Each scene shows the same named points in several views. A view is turned or mirrored, and shifted as a whole, has a little noise and may leave points out.

Scene 1
View 1
Z_213: [  9.5 -19.4  -3.8  -6.1   4.2 -31.3 -10.7  23.5   3.9 -12.1  14.0   4.6
 -13.9  19.2  28.4 -16.3  18.4  -4.9 -10.9  -3.3  -5.1  -1.9 -16.9   9.6]
Z_417: [-24.3   1.0   9.8 -25.1  -1.5 -16.0  -0.1 -10.9  -3.5 -13.9  -8.6  -4.3
  -2.9  12.0   3.1   1.9  -1.3  -2.6  16.4   0.3 -22.7 -10.4   0.8   6.0]
Z_585: [ -2.0  -5.5   5.7  -6.2  13.8 -47.7 -17.9  10.7  12.1   5.3  23.2  -4.7
  -8.2  28.6  21.8 -21.3  28.0  -8.6 -11.3 -10.3 -26.7   5.3 -19.8  34.2]
Z_737: [  8.4 -26.3  -8.0  -4.4  -1.7 -24.3 -10.3  27.1  -1.9 -22.8   7.5   6.8
 -14.5  15.1  30.8 -13.3  11.3   0.1  -6.9   2.2   4.4  -6.1 -10.4  -1.6]
Z_392: [-12.5 -11.9   3.1 -19.4  -7.6  -7.7   3.5   4.4  -5.4 -26.2 -12.3   1.3
  -6.8  10.2  12.3  -0.1  -4.9   2.5  14.0   4.2  -4.7 -15.3   0.1  -5.2]
Z_288: [-26.1  -3.0   7.6 -14.0  -7.7  -2.9  -6.9 -10.8 -30.6 -14.6  -9.6   1.3
  -9.1   0.3   0.4  -2.4  -6.4  17.3  24.7   4.2  -8.0  -9.7  26.0 -18.2]
Z_981: [ -5.3 -11.7   2.2 -22.1   6.6 -34.3   9.2  15.1  37.7 -16.9  -4.2  -8.8
  -4.6  27.3  25.9  -1.7   7.8 -27.3  -8.6  -3.7 -24.5 -14.8 -38.3  34.4]
Z_654: [-13.7 -13.9  -0.8 -10.4 -12.7   2.8  -4.8   5.7 -31.3 -25.6 -12.1   9.5
 -13.5  -1.1   6.1  -0.8 -11.7  17.6  20.9   9.4   8.0 -12.2  21.9 -29.2]
Z_391: [  1.9  -9.0   1.9   0.9  14.7 -50.1 -25.7  16.4   3.7   7.7  29.8  -2.5
 -12.5  24.3  24.8 -27.6  34.9  -3.3 -13.1 -13.0 -18.2   9.8 -14.2  23.6]
Z_15: [-11.9  -1.7   6.1  -7.4   4.3 -29.4 -20.0   0.3 -17.9   3.4  14.6  -0.4
  -8.6  14.2   9.5 -18.0  15.1   9.2   7.5  -4.6 -17.4   3.7  11.1   3.7]
Z_109: [-18.5   1.8   9.9 -10.1   5.1 -27.2 -15.8  -7.0  -9.3   1.2  11.2   0.7
  -6.1  13.2   6.2 -13.3  13.8   4.5   9.4  -3.2 -23.6   0.5   5.7   8.3]
Z_461: [ -7.8  -9.7   0.8  -6.5   4.2 -28.3 -14.3   9.5  -8.2  -7.3  10.7   4.3
 -10.6  13.7  15.9 -15.4  13.8   4.6   1.7  -3.8 -13.1  -0.6   0.3   6.6]
Z_943: [-18.3  -0.3   6.5 -14.4   3.4 -23.7 -11.7  -5.2  -8.7  -2.0   5.7  -1.6
  -6.1  13.9   5.4 -10.3  11.2   4.7   6.8  -3.2 -22.3  -0.6   6.3   9.8]
Z_480: [ -8.2  -5.8   4.4 -11.7   9.9 -36.3 -12.1   3.9   4.2  -1.0  10.8  -2.0
  -6.6  20.6  16.3 -15.5  17.1  -3.9  -2.6  -6.6 -23.8   0.6  -9.5  19.4]
Z_396: [ 10.8 -19.4  -4.0  -2.0   9.9 -43.3 -14.9  28.6  11.1  -7.9  22.8   1.0
 -15.3  25.0  33.9 -21.0  25.2  -7.8 -18.6  -7.3  -7.0   2.3 -22.5  19.4]
View 2
Z_654: [ 25.9  -1.3 -47.0  -4.8   3.9   1.0  28.3  -9.2   8.6  30.6   4.8   4.6
   6.0 -23.8   2.8  16.7  10.8 -11.7 -13.3  -4.7  16.7 -19.5   4.3 -40.4]
Z_737: [-12.8   7.0 -16.0  24.3   1.0 -10.0   4.5  -2.0 -13.1  26.4   4.5   7.2
  -3.5   4.0   4.0  14.7  18.5 -24.5   0.5  -6.1  35.0 -22.8   2.8 -14.9]
Z_480: [ -9.9   5.5 -15.4  35.4 -10.8   4.4  14.5  -8.0 -11.1  21.7  28.6  14.5
  10.6  42.2 -16.5   0.1   8.6 -26.8  -6.9  -3.0  14.4   2.1 -13.8 -16.9]
Z_109: [ 11.7   1.1 -32.1  29.2  -8.8   3.9  28.9 -17.0  -8.4  15.9  32.1   8.4
   9.7  31.5  -9.2   3.3   4.4 -29.4  -8.6  -5.0  10.1   0.9 -13.1 -24.7]
Z_213: [-25.3  10.8  -5.3  32.7  -3.0  -2.1  -1.3   4.6 -13.5  30.3  10.5  13.5
   0.4  23.9 -10.2   5.5  17.5 -23.2   0.2  -5.1  27.6  -8.0  -6.5 -16.0]
Z_943: [ 12.0   2.8 -28.8  26.9  -8.3   5.5  24.8 -14.0  -5.0  18.2  26.2  10.9
  10.5  28.9 -12.5   1.6   6.8 -27.0  -6.1  -1.9   9.1   2.4 -11.4 -26.0]
Z_15: [ 12.8   1.3 -31.3  22.4  -6.1   3.3  28.1 -13.2  -2.6  19.1  24.7  10.4
   8.9  19.7  -8.3   6.5   5.4 -25.4  -8.2  -2.9  12.9  -3.7  -7.6 -26.1]
Z_396: [-35.9  12.4   3.2  45.9  -6.1  -5.1  -7.0   1.7 -19.7  24.1  15.4  13.2
  -0.7  40.7 -11.0   2.1  18.6 -29.4   2.7  -6.3  30.3  -4.9  -7.1  -7.3]
Z_417: [ 16.4   0.5 -36.9  12.9  -6.5  15.8  25.1  -6.1   7.8  24.8  27.3  15.1
  11.6  20.8 -22.5   2.6   5.7 -14.0 -14.2   1.5   0.0  11.6 -12.7 -35.3]
Z_461: [ -0.3   5.2 -23.2  28.3  -6.1   1.6  16.4  -8.0  -9.5  21.1  19.9  10.4
   5.8  23.5  -3.9   5.0   9.9 -24.6  -5.5  -5.5  19.0  -5.2  -6.6 -23.7]
Z_585: [-24.2   7.1  -2.1  49.7 -13.3   0.2   7.9  -6.6 -19.4  17.4  34.0  14.2
   6.3  59.9 -18.6  -5.6   7.8 -36.9  -2.8  -6.2  20.6   8.2 -16.0  -6.2]
Z_981: [-25.6  11.1   1.6  28.3 -10.9  23.2 -13.4  15.2  -1.8  36.9  21.4  24.9
   8.6  47.7 -42.1  -8.0  12.7  -9.6  -4.5   6.7   6.5  25.0 -18.3 -22.6]
View 3
Z_392: [ 14.9  28.5   7.8 -14.8   1.9  17.8 -17.7  -6.2  26.2  -0.6   9.6   5.3
  -6.7  10.1   6.4 -31.3  11.8  23.1  -6.0  -4.8   6.4 -37.5  13.1  -1.6]
Z_288: [ 14.4  20.7 -15.3 -33.5 -12.4  -0.3  -2.6   1.8  23.2   2.6  10.2  11.9
 -23.8  22.8   3.4 -46.9  11.0  32.0  -9.3 -23.6 -10.2 -40.4  13.3  -1.2]
Z_391: [  3.9   9.8  14.6  -1.3 -11.8  36.0  13.8  -2.6  -9.1  -3.4  16.3  28.7
  -8.7  25.4  25.5  10.5   9.9 -32.2  13.4   7.3  20.2   2.0  13.2 -25.4]
Z_480: [ 12.0  11.2  15.8  -1.7  -4.2  29.1   4.3  -3.2  -2.2   0.7  15.7  19.5
  -6.0  19.1  11.4 -12.0  10.9 -13.4  -0.4   1.1   7.0 -10.9  15.2 -12.5]
Z_585: [  8.4   7.0  21.4   5.6  -1.6  37.7  11.7  -4.3 -11.9   1.1  15.4  25.5
  -3.2  20.0  17.4   4.3  12.2 -30.4   5.1  13.1  13.3   0.7  13.6 -19.2]
Z_213: [  6.8  26.9  14.1  -4.0  -2.3  39.0 -11.8  -8.6  15.7  -4.3  10.0  16.5
   0.6  16.9  28.0   7.9  11.4  -9.1  13.6   4.0  25.1 -17.6  11.0 -16.9]
Z_109: [ 12.0  13.5   3.6 -16.9 -10.3  14.9  10.3   1.3  -2.0   3.8  15.3  20.6
 -12.3  23.0   7.5 -27.8  12.5  -1.9  -2.0  -6.8  -3.1 -17.4  14.5  -8.0]
Z_417: [ 18.2  16.1   9.5  -9.9  -0.1  17.9  -2.3  -4.3   6.0   7.6  12.1   7.3
  -7.3   9.7  -3.9 -37.5  11.6  15.9 -12.1  -2.4  -6.7 -31.6  19.6   1.0]
Z_396: [  3.5  23.5  19.1   3.8  -2.5  44.3  -4.9  -8.7   8.8  -7.2  11.7  18.4
   0.8  20.4  34.0  17.0  10.7 -22.2  14.4  11.1  32.3  -7.9  12.5 -21.8]
Z_737: [  5.1  32.8   5.0 -11.9  -2.3  33.3 -21.2  -6.6  28.8  -4.8   6.9  13.3
  -4.4  16.8  31.7   2.4  12.8   3.8  10.9  -0.3  25.1 -28.0   9.9 -14.4]
Z_981: [ 20.7  24.1  41.4  20.1  16.7  47.9 -15.7 -14.6  -0.4   1.4  13.1   3.4
  18.3  -0.8   1.6  -6.4  13.7 -12.4  -1.8  23.0  15.3 -17.0  21.9  -9.1]
Z_654: [  7.6  32.7 -17.4 -36.6 -10.3   3.1 -19.6  -0.5  40.3  -3.3   6.8   8.4
 -23.4  18.1  17.9 -37.5   9.7  39.8  -5.0 -24.5   3.6 -50.1  10.0  -2.2]
View 4
Z_15: [  2.0  -4.6   1.2   7.0 -10.8   6.0 -25.1 -14.0   0.8   2.9  11.0 -22.5
 -39.9  -6.6   6.6  -4.5  -0.2   0.1  11.2  -1.4   5.9  13.4  -8.6   2.4]
Z_213: [ -5.9  12.6  29.7  -8.8 -14.4  16.7 -42.3 -12.9  28.4  15.7  -3.8  -8.9
 -24.9 -15.9   5.0 -23.5 -12.0  -7.3  10.1 -12.7   3.9   0.3 -17.2  -6.8]
Z_981: [-13.8  14.1  13.4  -3.8 -25.0  25.1 -32.5 -21.7  30.0   7.2  -9.3  -8.4
  -8.4 -43.0  15.7 -39.3   7.8 -27.8  39.4 -13.4  34.4   4.5   1.2  -0.7]
Z_109: [ -2.1  -4.8  -2.0   8.0  -9.4   2.6 -23.6 -19.4   4.1   2.8  11.0 -30.9
 -44.8 -12.1   5.1  -8.2   0.5   0.6  17.1   4.8   4.3  12.2  -7.6   0.2]
Z_737: [  5.1   9.5  31.5  -7.4 -13.1  17.4 -34.9  -5.6  20.3   9.3   2.5  -2.2
 -19.3  -2.5   4.5 -14.1 -16.7  -4.4   0.5 -17.7   1.0   0.7 -19.5  -1.3]
Z_943: [ -1.1  -4.1  -3.0   7.7 -11.9   4.8 -23.5 -16.0   3.1   0.7  10.1 -26.1
 -42.7 -10.6   7.3  -8.2   1.0  -1.9  16.3   0.8   7.9  15.0  -3.0   3.6]
Z_480: [ -9.8   2.6   8.7   1.8 -14.7  11.5 -33.8 -19.3  20.8  10.7   1.7 -25.1
 -38.4 -25.0   5.0 -22.8  -0.9  -7.0  23.7  -0.6  12.9   6.0  -7.7  -2.2]
Z_654: [ 28.8  -8.0   1.6  12.8  -7.3  11.2 -17.8  -2.1 -11.9 -16.1  25.8   1.1
 -25.3  26.3  11.8  14.0  -3.8   7.9 -17.3 -17.3  -1.6  19.4  -6.3   9.4]
Z_461: [ -2.0  -0.2  12.2   2.9 -10.9   7.6 -30.6 -12.9  12.9   6.2   6.9 -20.2
 -38.3  -8.9   5.2 -11.2  -5.3  -0.4  10.6  -2.6   1.8   8.7 -11.5  -1.7]
Z_288: [ 21.6 -14.0 -10.6  16.4  -6.8   7.1 -16.1  -8.4 -12.3 -14.8  25.5 -13.6
 -37.3  16.5   9.8  13.6   2.8   6.3  -1.5  -6.9   3.5  22.4  -2.8   9.0]
Z_391: [-24.1   8.0  24.6  -9.1 -15.4   5.8 -42.5 -16.0  29.0  27.8  -6.9 -34.8
 -51.2 -31.3  -2.6 -28.0 -15.0  -3.9  22.7   5.0  -3.9  -1.9 -21.0  -9.7]
Z_392: [ 15.0  -2.4   4.0   8.1 -13.1  15.6 -22.1 -10.9   2.3 -10.8  14.2   2.7
 -16.9   1.3  14.8  -2.4   4.0  -5.7   5.2 -17.2  14.9  14.9  -3.4   4.2]
Z_396: [-16.5  14.3  34.9 -13.5 -17.0  16.5 -45.7 -13.9  34.6  24.3 -10.0 -14.4
 -29.5 -26.0   1.3 -32.1 -15.5  -8.2  17.3  -7.1   2.7  -6.5 -19.5  -7.3]
View 5
Z_585: [ 11.2 -24.6 -21.2  35.7  12.1  38.0  33.3 -20.5  -7.9 -11.3  53.0   1.7
  11.8 -17.6  23.4 -20.4   0.9   5.3   6.0   7.6  -5.4  -5.3  47.2  -7.2]
Z_391: [  8.5 -26.7 -26.7  40.4  19.4  39.7  29.3 -24.9 -12.2 -22.4  48.7   4.0
  12.6 -17.5  23.0 -19.5  -1.2  -7.7   7.7   8.3 -12.9  -5.0  42.7 -13.3]
Z_288: [ -5.5 -25.6  21.4   2.8  34.9 -14.8 -17.3  26.3  -7.7  -8.3 -13.2  23.9
  13.4 -12.9  47.6  -7.9   0.2 -37.5  10.2   2.4  -7.8  -7.8  -3.6  15.5]
Z_981: [ 19.8  -8.4  -8.9   8.7   3.2  33.7  37.5 -13.2   5.0   1.2  51.9  15.2
   3.7   3.3   1.0 -10.1   4.1  28.9   6.2  -6.8  14.4 -12.3  44.8  20.2]
Z_461: [  5.2 -21.4  -4.6  20.6  23.9  17.1  11.5  -3.4  -8.0 -16.9  25.3  12.7
  12.0  -8.4  26.6 -12.2   1.0 -14.6   8.8   2.5  -7.7  -7.2  23.0   6.4]
Z_417: [  8.9 -19.9  12.4  -1.0  15.3   4.3   7.7  13.6   2.5  10.0  20.2  16.4
   4.8 -13.1  33.3 -12.3   2.3   0.3   4.9   1.6  12.0  -8.4  19.2  19.3]
Z_213: [  8.8 -19.2 -15.0  25.3  25.0  33.5  20.9 -18.7  -5.0 -28.6  32.8  17.9
  12.7   3.4   7.3  -7.8   2.6  -9.9  12.1  -4.3 -14.6 -12.2  32.0  11.3]
Z_480: [  9.8 -22.8  -9.7  23.7  15.7  28.6  21.2  -8.3  -5.2  -7.5  38.8   9.4
   8.6 -14.0  26.9 -17.2   3.6  -1.5   7.1   5.5  -1.8  -7.8  33.7   0.5]
Z_392: [  6.3 -14.1  13.3  -1.0  25.2   5.7   4.8  10.8  -0.7  -7.1  12.0  25.7
   7.2   4.0  18.0  -2.4   4.6  -8.6   8.3  -6.5  -0.6 -13.1  15.6  27.1]
Z_737: [  4.1 -17.0  -9.7  20.3  30.3  26.1  15.5 -11.7  -9.1 -31.8  24.5  26.9
  13.4  10.4   4.8   0.7   3.3 -14.7  12.9  -6.7 -18.1 -12.0  23.3  16.7]
Z_654: [ -4.5 -19.6  19.9   0.8  35.6  -9.8 -13.5  20.3  -6.9 -16.0 -11.6  31.1
  10.5   3.2  28.9  -1.0   4.9 -31.2  12.7  -4.0 -11.4 -12.2  -2.4  26.3]
Z_15: [  2.9 -25.2   4.4  15.0  21.8   9.4   5.2   7.6  -4.1  -5.1  19.3  14.5
  10.9 -16.5  35.4 -13.3   0.8 -16.3   7.5   5.9  -2.2  -5.0  19.9   8.6]
Z_109: [  2.8 -26.2   0.9  19.5  18.5  13.0  10.7   5.0  -5.9  -1.4  24.7   7.4
  10.0 -22.4  41.8 -17.4   1.5 -12.8   3.6   9.7  -0.7  -5.1  22.6   0.3]
Z_943: [  2.2 -22.0   1.4  16.0  18.2  13.0   7.6   5.9  -6.2  -0.7  22.9   9.9
  10.2 -19.3  35.9 -16.2   0.2  -9.6   6.9   8.8   0.0  -5.6  23.1   4.7]
Z_396: [ 11.0 -20.7 -24.1  32.2  22.5  46.1  30.8 -27.6  -8.9 -30.5  46.4  12.7
  12.1   0.6   6.1  -6.8   3.6  -4.2  13.7  -1.0 -16.5 -10.1  38.9   3.5]
View 6
Z_461: [ 11.5   6.6  17.1  -5.9 -20.3  11.2  10.2  -4.5   4.7  18.4  12.5 -17.6
 -25.2  -0.5   5.7   2.6   0.0  14.3   0.0   0.2   5.6   0.7 -12.5   6.5]
Z_392: [ -5.0   0.4  -2.6 -11.3  -9.6   4.8  15.7   8.2   8.0  12.9   3.3 -30.4
 -23.2  10.2   9.8   1.4  18.0  20.9   8.3   9.7  -2.5  16.2 -15.9  -8.7]
Z_396: [  8.8  -3.8  34.7  17.8 -21.0  14.0 -20.1 -14.7   4.4  35.5  14.9 -15.6
 -17.0 -19.1   7.9  13.9 -23.1   4.4  12.7  -8.7  13.3  -5.4 -10.1  12.5]
Z_943: [  9.9   8.3  13.4  -8.8 -20.4   8.3  14.7  -3.2   6.9  14.9  13.2 -18.2
 -25.2   2.0   7.3   1.8   6.1  14.2  -0.7   2.2   4.1  -1.3 -11.2   5.1]
Z_981: [ -3.4 -24.1  10.8  18.9   2.9  -3.8 -37.1 -15.8   5.4  44.4   0.2 -30.4
 -38.6  -8.5  12.8   7.3  -4.0  24.6  11.3  18.2  17.6   1.0   0.4 -11.7]
Z_288: [  4.4  17.1  -7.4 -31.1 -19.5   7.0  43.9  13.5  11.0  -2.4   7.5 -24.1
 -24.0  20.9   6.3  -7.3  31.0  24.0  -4.8   8.7  -3.8   9.6 -16.2   1.0]
Z_213: [  5.7  -2.1  25.5   9.5 -18.5  11.6 -11.8  -3.6   4.4  27.0  11.2 -19.8
 -15.4 -12.3   7.2  11.3 -13.1   6.1  14.0  -8.3   7.4   4.7 -13.4   5.8]
Z_15: [ 12.3  10.9   8.5 -15.7 -20.2   7.6  19.6  -3.2   6.6  13.2  13.6 -20.4
 -30.1   9.3   4.9  -2.2  12.1  19.1  -5.3   7.1   5.1  -2.9  -9.8   3.5]
Z_109: [ 18.4  12.3   8.4 -18.8 -19.0   5.0  13.0  -7.8   4.9  17.8  13.5 -11.5
 -35.4   5.8   4.1  -2.7  10.3  19.1 -10.4   9.3   7.2 -10.5  -3.1   6.9]
Z_417: [  3.4   1.7  -4.0 -16.9  -7.5  -1.1  13.8  -0.3   7.0  15.7   5.1 -25.2
 -36.1  13.9   8.2  -5.0  22.1  26.5  -3.9  19.4   4.2   3.6  -6.6  -6.8]
Z_391: [ 25.2   5.0  36.3   6.7 -24.9  11.6 -15.3 -23.1   0.2  35.2  19.1  -4.4
 -27.6 -15.4   1.5   7.9 -18.3   5.0  -3.6  -3.7  17.4 -19.1  -2.4  20.4]
Z_585: [ 22.5  -2.9  28.3   6.7 -18.0   5.2 -20.5 -26.5   1.3  39.6  16.5  -5.7
 -39.5 -12.8   3.5   5.8 -15.6  13.0  -3.8   6.7  19.9 -19.4   3.6  14.6]
Z_480: [ 14.3  -0.1  15.8   1.4 -15.3   3.8  -5.8 -16.3   3.3  29.1  12.2 -15.1
 -36.1  -2.9   5.3   2.3  -2.9  19.1   0.1   6.7  11.3 -11.9  -1.4   7.8]

Which points are out of place in each view (at most two, in the order of its rows)? Write none if all are in place.
view 1 | Z_15
view 2 | Z_737
view 3 | none
view 4 | none
view 5 | Z_288
view 6 | Z_943
